A landscape with many valleys, sampled at points; each row gives a point and its height.
A ball rolls from a point to the lowest of its 4 nearest points, and stops where none of them is lower. Distance is the straight distance between rows; heights are no part of it.
Zura height 5.46: [ 66 177 126 156 107 124  83 160 132 125 145 143 163 110 167  81 150  82
 103  99 135 168 107 128]
Vibof height 2.78: [180 100 112 115 119 135 117 124 121 128 129 144 156 145 143  96 149 137
 128 123 209 127 151  92]
Febef height 1.61: [137 141 191 121 119 155 168 205 116 156  71  82 152 140 117  99 135 101
 157  90 187 121  92  99]
rig height 4.03: [ 83 141 118 147 123 159  98 107 132 102 151 137 135 110 136 120 130 103
  89 121 116 173 129 157]
Kived height 4.18: [ 62 115 171 118 119 176 126  59 124 119 161 178 111 137 144 134  69 141
  82 184 106 142 123 136]
Neme height 3.77: [153 174 134 120 157  78 118 128 135  99 151  75 132 135  76 127 149 196
 188 130 178  96 125 119]
vitob height 4.17: [101 170 107 146 131 127 106 130 114  94 181 100  96  92 140 179 101 169
 131  93 129 108 161 143]
lome height 3.29: [126 145 120 144 102 147  98 118 123 129 118 156 136 124 145  64 144  94
  96 121 135 166 120 136]
Varip height 2.98: [165  89 121 150 151  60 143 109 146 136 109 105 101 137 100 196 123 126
 136 109  62  64 155 103]
movog height 4.22: [144 112 139 134 194 109 168 166 124  99 127 100 162 128  92  95 138 115
 152 132 108  89 170 109]
sabid height 2.70: [174 134 112 120  92  80 109 111 141 110  98 114  66 126 113 175 118 154
 106  89 173  93 149 119]
Sibep height 4.74: [ 93 104 128 101 102 172 148  92 126 136 139 193  97 149 148 158  32 171
  99 181 107 159  91 126]
votu height 2.83: [108 115 127 118 138  91 150 101 117 106 127 129 102 126 101 144 128 130
 126 134  44 106 158 163]
Ridir height 2.62: [ 67 173 135 153 123 130 100 114 134  98 156 126 146 102 137 149  96 103
 100 139  80 161 133 166]
sibi height 5.49: [135 144  89 152 110 136  64 105 134 112 181 120 142  75 176 157 132 118
  89 118 182 181 132 138]
dol height 2.00: [162 122 165 101 122 138 161 182 100 176  69  83 130 163 104 148 115 129
 146  70 175  98 117 125]
kida height 2.89: [113 171 104 141 151 131 113 163 111 107 179  97 127 137  80  81 156 182
 124 100 146  81 144 105]
mur height 3.33: [150 134 101 100 111 115  99 117 134 105 117 114 117 145 139 133 156 137
 117  62 147 112 145 157]
mot height 2.79: [201  68 125 128 184 127 151 136  97 154 120 134 128 134 155 156 112 123
 156 151 117  91 129  85]
bubaz height 4.58: [ 94  91 152 118 164 166 155 118 137 133 111 150 176 133 100  77 156  79
 147 142 101 134 156 129]
Goti height 3.06: [105 149 114 145 135 128 117 131 114  77 149  93 102  99 126 126 139 130
  94  77 120 125 157 146]
Zipes height 6.66: [122 102  80 146 140  84 110  68 155 109 114 112  84 123 112 188 107 143
 175 138  63 128 181 115]
takud height 2.23: [180 110 149  98 131 118 153 163 125 178  88 101 114 127 120 177 148 148
 171 116 183  77  98 117]
lepap height 3.84: [190 100 108 120  84 130 114 124 125 150 107 170 115 124 140 111 134 137
 134 140 167 140 122 140]
gov height 4.64: [ 55 128 126 122 132 191 143  88 165 182 109 190 177 166 124  71 121  99
 116 189 117 125  72 120]
zul height 2.73: [194  82 109 120 125  98 142 128 134 146  75 128 115 158 142 186 130 120
 164 113 106  86 140 113]
Lebe height 1.22: [137 102 119 110 127 125 139  72 142 117 137 179 116 123 130 143 112 124
 163 187  92 131 132 161]
Fefav height 2.63: [194  83 124 131 164 166 173 176  95 185 106 143 136 120 158 144 126 108
 149 109 113 114  91 144]
dap height 3.93: [222  91 111 129 166 121 151  88 125 146 144 114 128 130 144 157 153 149
 166 156 180 113 140  72]
vope height 3.18: [109 162 144 135 103 136 111 156 124 138  81 154 145 122 148 121 120  95
  88 106  90 135  86 158]
lupov height 2.86: [168 122 114 129 144  82 128 112 135 110 126  99  93 131 117 163 138 149
 152 134 130  95 151 110]
pugen height 1.77: [105 152  86 127 129 128  97 104 123  94 181 119 102 113 139 105 161 131
 105 100 154 131 164 125]
tubu height 2.76: [154 152 133 127  92 118 104 132 123 134 110  87 113 141 125 140 147 139
 105  72 200 109 125 115]
kef height 0.72: [ 82 159 142 121 109 130 135 110 123  98 158 147 110 106 142 161  70 113
  84 137  59 144 112 145]
zuku height 2.91: [168  69 118 135 141 166 152 143 116 178 108 135 153 148 157  99 125 118
 154 160 143 156 126 135]
pino height 2.47: [180  86 124 109  96 104 123 108 113 159  70 133  93 120 145 171 139 127
 139  83 159 117 132 133]
sades height 4.27: [103 160 137 135  99 127  89 115 144 117 168 124 151  80 160 183  91 122
 105 118 120 158 127 150]
Gomeb height 2.75: [ 79 190 126 144 126 139  92 171 133 103 176  97 137 127 129  85 167  98
 116  88 154 124 142 111]
sevag height 2.55: [137 153  95 129 102 137  76 135 127 110 141 121 115 122 135 104 152 142
 109  85 183 137 117 121]
Dekel height 2.74: [128 120 121 125  90 135 144 120 132 164 102 156 124 139 152  87 105 127
 108 170  98 162  74 164]
naro height 4.11: [181  79 115 141 149  82 163  83 131 130 135 121 108 147 145 150 134 122
 169 152 103 107 190  79]
fiv height 2.85: [122 134 123 136 134  42 134  87 125 144  87  73  69 155  90 208  96 184
 141  74 153  83 148 117]
tiz height 3.70: [145 101 138 127 160 100 190 123 141 132 124 100 129 154 104 147 154 147
 143 118 104  62 162 111]
paf height 4.09: [102  99 124 136 158 120 152  68 131  88 152 120 125 134 102 100 152 153
 153 156 100 100 196 117]
les height 1.70: [163  76 154 125 188 178 171 148 106 133 123 124 156 157 132  77 149 108
 135 153 113 104 161  99]
bomi height 4.02: [103 132 114 130 111 116 104 122 107 137 132 114  90  91 136 176 131 117
 100  76 132 120 128 159]
dimi height 1.06: [107 148 133 122 111 141 117 170 130 134  76 146 157 132 134  62 147  94
 109  94 122 157 103 154]
fizu height 3.92: [111 155 128 123  72 154 121 138 143 151 160 170 116 137 180 166  51 131
  73 156 120 170  83 148]
dusin height 2.11: [144  85 130 112 133 127 141  66 130 143 139 151 126 131 104 144 131 103
 136 175  79 134 129 145]
noru height 3.48: [135 131 124 139 134 108 137 125 134  92 118 127 117 124 105 115 156 137
 120 118  99 104 164 145]
fisa height 5.76: [ 70 125 132 118 132 138 137 123 136 110 137 143 158 138 107  84 133  99
  98 156  61 145 133 177]
tup height 6.05: [ 67 160 130 135  98 131  96 134 126 126 118 170 153 118 125  85 123  94
  84 150 115 174 110 132]
keter height 1.69: [162 155 187 105 170 133 147 165 130 111 114  60 160 110  96 136 153 153
 204 117 188 126 107 107]
fasug height 1.65: [121 112 153 108 129 163 116 181 149 132  86 114 159 163 149  70 163  89
 148 105 184 137 136  78]
daro height 0.46: [146 175  68 150 137  65  70 101 138 101 166 100  82 135 107 195 111 209
 178 142 158  75 147  83]
ruma height 5.12: [ 93 164 135 124  85 119 103 118 136 127 159 120 120  72 167 252  55 139
 131  97 129 140 158 174]
tel height 5.30: [155 133 131 147 190  93 139 103 120 117 171  94 108 147  75 145 145 182
 199 182 120 101 168  63]
nune height 3.52: [215  77 124 122 126 155 144 163 121 180 101 131 136 143 170 134 129 114
 145 146 174 118 111 115]
Keru height 2.90: [204 112 168 114 159 154 139 150 138 121 134 114 145 139 134 103 139 137
 159 158 195 146 118  70]
meno height 3.27: [106 104 152 124 141 160 149 141 122 191  89 164 164 161 123  56 143 106
 157 184 108 167  98 146]
bebus height 4.07: [141 118 102 113  88 132 104  67 132 131 130 162 124 107 152 125 101 131
 106 165 150 164  94 163]
vuv height 1.56: [128 162 209 111 134 106 172 159 104 125  89  69  98 130  70 144 140 173
 133  68 213 109 101 140]
gid height 4.19: [155 124 187 145 176 123 194 160  99 114 121  77 142 143 104 176 155 134
 149  98 121  72 118  89]
Karuf height 2.34: [148 105 109 138 112 134 118 103 146 109 148 137 135 135 134  95 149 136
 130 115 157 128 154 131]
Mir height 3.66: [155  97 147 114 195 106 158 135 115 112 143  98 143 149 111 123 161 157
 165 154 108  91 177  94]
pobom height 3.15: [ 67 160 122 125  99 135 137 188 139 176  83 162 121 149 150  87 120 129
  89 151  89 141  55 153]
merut height 7.63: [ 56 152 132 155 146 137 116 117 127  95 149 138 142 130 108  76 128 106
  60 129  79 152 138 152]
bopiz height 3.10: [162 113 131 125 140 130 169 144 119 135  93 122 138 138 113 114 136  88
 129 126  69  92 148 144]
zab height 6.47: [ 83 159 123 123  65 137  80 187 149 155 113 149 125 114 150 121 129  59
 101 113 147 180  81 124]
Ler height 4.92: [ 84 131 129 143 156 127 132 125 111  91 138 130 153 130 107  47 164 119
 124 103 120 123 162 125]
dete height 1.91: [ 55 147 131 144 109 148 139 178 140 169  92 187 169 148 119  62 129  87
 111 165 117 180  81 139]
dogam height 3.67: [193  56  91 119 122 130 130  79 140 144 131 173 127 124 151 129 128 154
 153 172 159 137 136 151]
Givo height 2.15: [128 140 113 106  84 129 130 117 144 149 121 143 107 127 123 149  93 143
  96 159  67 144  92 169]
Mez height 2.66: [171 155 171 122 191 120 159 159 118  94 160  77 142 126  81 115 153 172
 203 164 129 113 129  99]
tafu height 6.46: [ 96 144 106 142  88 156  48 123 135 136 161 166 154  97 171 100 144  99
 109 140 193 203 107 109]
gik height 3.62: [107 165 131 144 150  88 136 141 116  97 132  85  82 132  82 153 136 195
 133  86 143  71 155 101]
sasol height 5.43: [ 46 166 164 135 121 119 107 183 120 130 118 134 123 106 153 108 136  72
  78  84 120 134  88 138]
rezu height 2.51: [203 102 173 132 211 137 178 159  88 102 146 111 160 135 137 116 144 148
 132 165 124 121 127  73]
Zutad height 5.01: [160 106  86 145 150  49 124  68 142 117 134  59  76 157 108 159 127 155
 190 146 104  93 156  66]
gular height 2.38: [169  78 118 129 130 119 132 113 138 172  92 147 116 129 118 163 100 131
 147 168  74 125 108 163]
lekiv height 0.89: [158  91  87 107 109  97 124  90 127 123 129 147 113 119 148 155 135 176
 152 120 146 104 159 108]
toluf height 3.46: [121 139  98 120  87 129 116 158 131 171  86 168 132 122 150 106 124  98
 116 117 131 159  87 173]
zamu height 5.37: [110 100 111 129  85 191 127  49 157 176 122 190 120 158 158 111  95 148
 122 204 143 156  96 144]
gan height 1.73: [133 164 125 129 134 138 127 143 138 106 146  94 114 135  83 106 150 159
 112  73 174  95 144 121]
Rilov height 2.82: [160  98 111 152 139 139 190 162 125 182 104 128 139 139 113 105 135  94
 141 126  95 125 128 157]
maf height 1.29: [142 125 160 106 105 138 128 184 134 133  90  86 154 132 120 107 158 127
 163 105 224 148  88  89]
garu height 2.36: [207  90 163 132 179 141 158 180  99 138 106 118 158 149 114 125 129 126
 148 126 114 114 115  88]
fuv height 3.32: [ 94 152 161 145 124 119 123 134  97  97 140 117 123 105 145 151 111  80
  87  89  82 139 106 169]
Lum height 2.88: [153 138 112 104  97 152 123 159 136 144  72 135 138 151 158 101 141 107
 119  68 174 143 110 124]
sig height 6.98: [140 154 106 129  57 133 100 131 130 152 114 130  98 115 169 177  95 129
  91 113 162 145  59 197]
surog height 5.02: [ 87 157 137 124 109 125 129 133 142 107 126 151 132 132 103  93 115  98
  81 148  79 143  75 156]
zop height 5.03: [ 71 167 122 140  91 155  85 120 144  97 208 111 163  76 128 196  76 132
 159 120 122 162 184 161]
Kofis height 3.86: [112 129 147 114 117 130 152 141 122 128  98 129 130 122  95 110 127  96
 104 149  34 118 125 171]
Labaf height 0.43: [ 89 159 139 129 139 130 114  94 125  68 198 156 125  80 137 170  83 156
 102 149  91 157 152 137]
fogo height 3.00: [165  97  98  99  89 122  87 116 136 120 129 144 128 129 155 101 141 145
 114 117 211 134 132 117]
lop height 2.95: [117 104 120 107 134 141 145  94 133 120 122 150 156 128 124  87 153 117
 134 132 125 132 162 140]
Gal height 2.09: [ 33 164 153 167 131 142 110 161 152 119 169 121 156  99 130 132 131  80
  96 108  74 159 127 138]
geted height 2.43: [ 89 134 131  95 127 103 118  66 124  95 163 183  96 114 154 180  80 161
 131 185  68 156 136 149]
vage height 4.32: [144 113 134 126 207 114 186 155 121 105 167  81 123 157  84 130 143 155
 164 157  76  65 191 103]
dese height 5.58: [ 85 142  93 137 101 192  89  75 144 147 152 201 134 128 163 129  89 136
 105 195 155 180  88 121]
zav height 4.41: [ 31 188 129 166 128 136  97 178 121 129 186 128 144  80 111  97 174  91
 104  87 142 174 133  93]

Call two points neighbours if one is among the 4 nearest of the other. Go from one point of each pair to the other, from neighbour to neighbour, staying as low as possible. Name the highest point that can't be avoided.
lekiv and vuv -> pino
Lebe and Labaf -> gular
vuv and daro -> lupov
Labaf and gan -> zul
Lebe and Gal -> Ridir
Lebe and les -> mot
pugen and lekiv -> Karuf
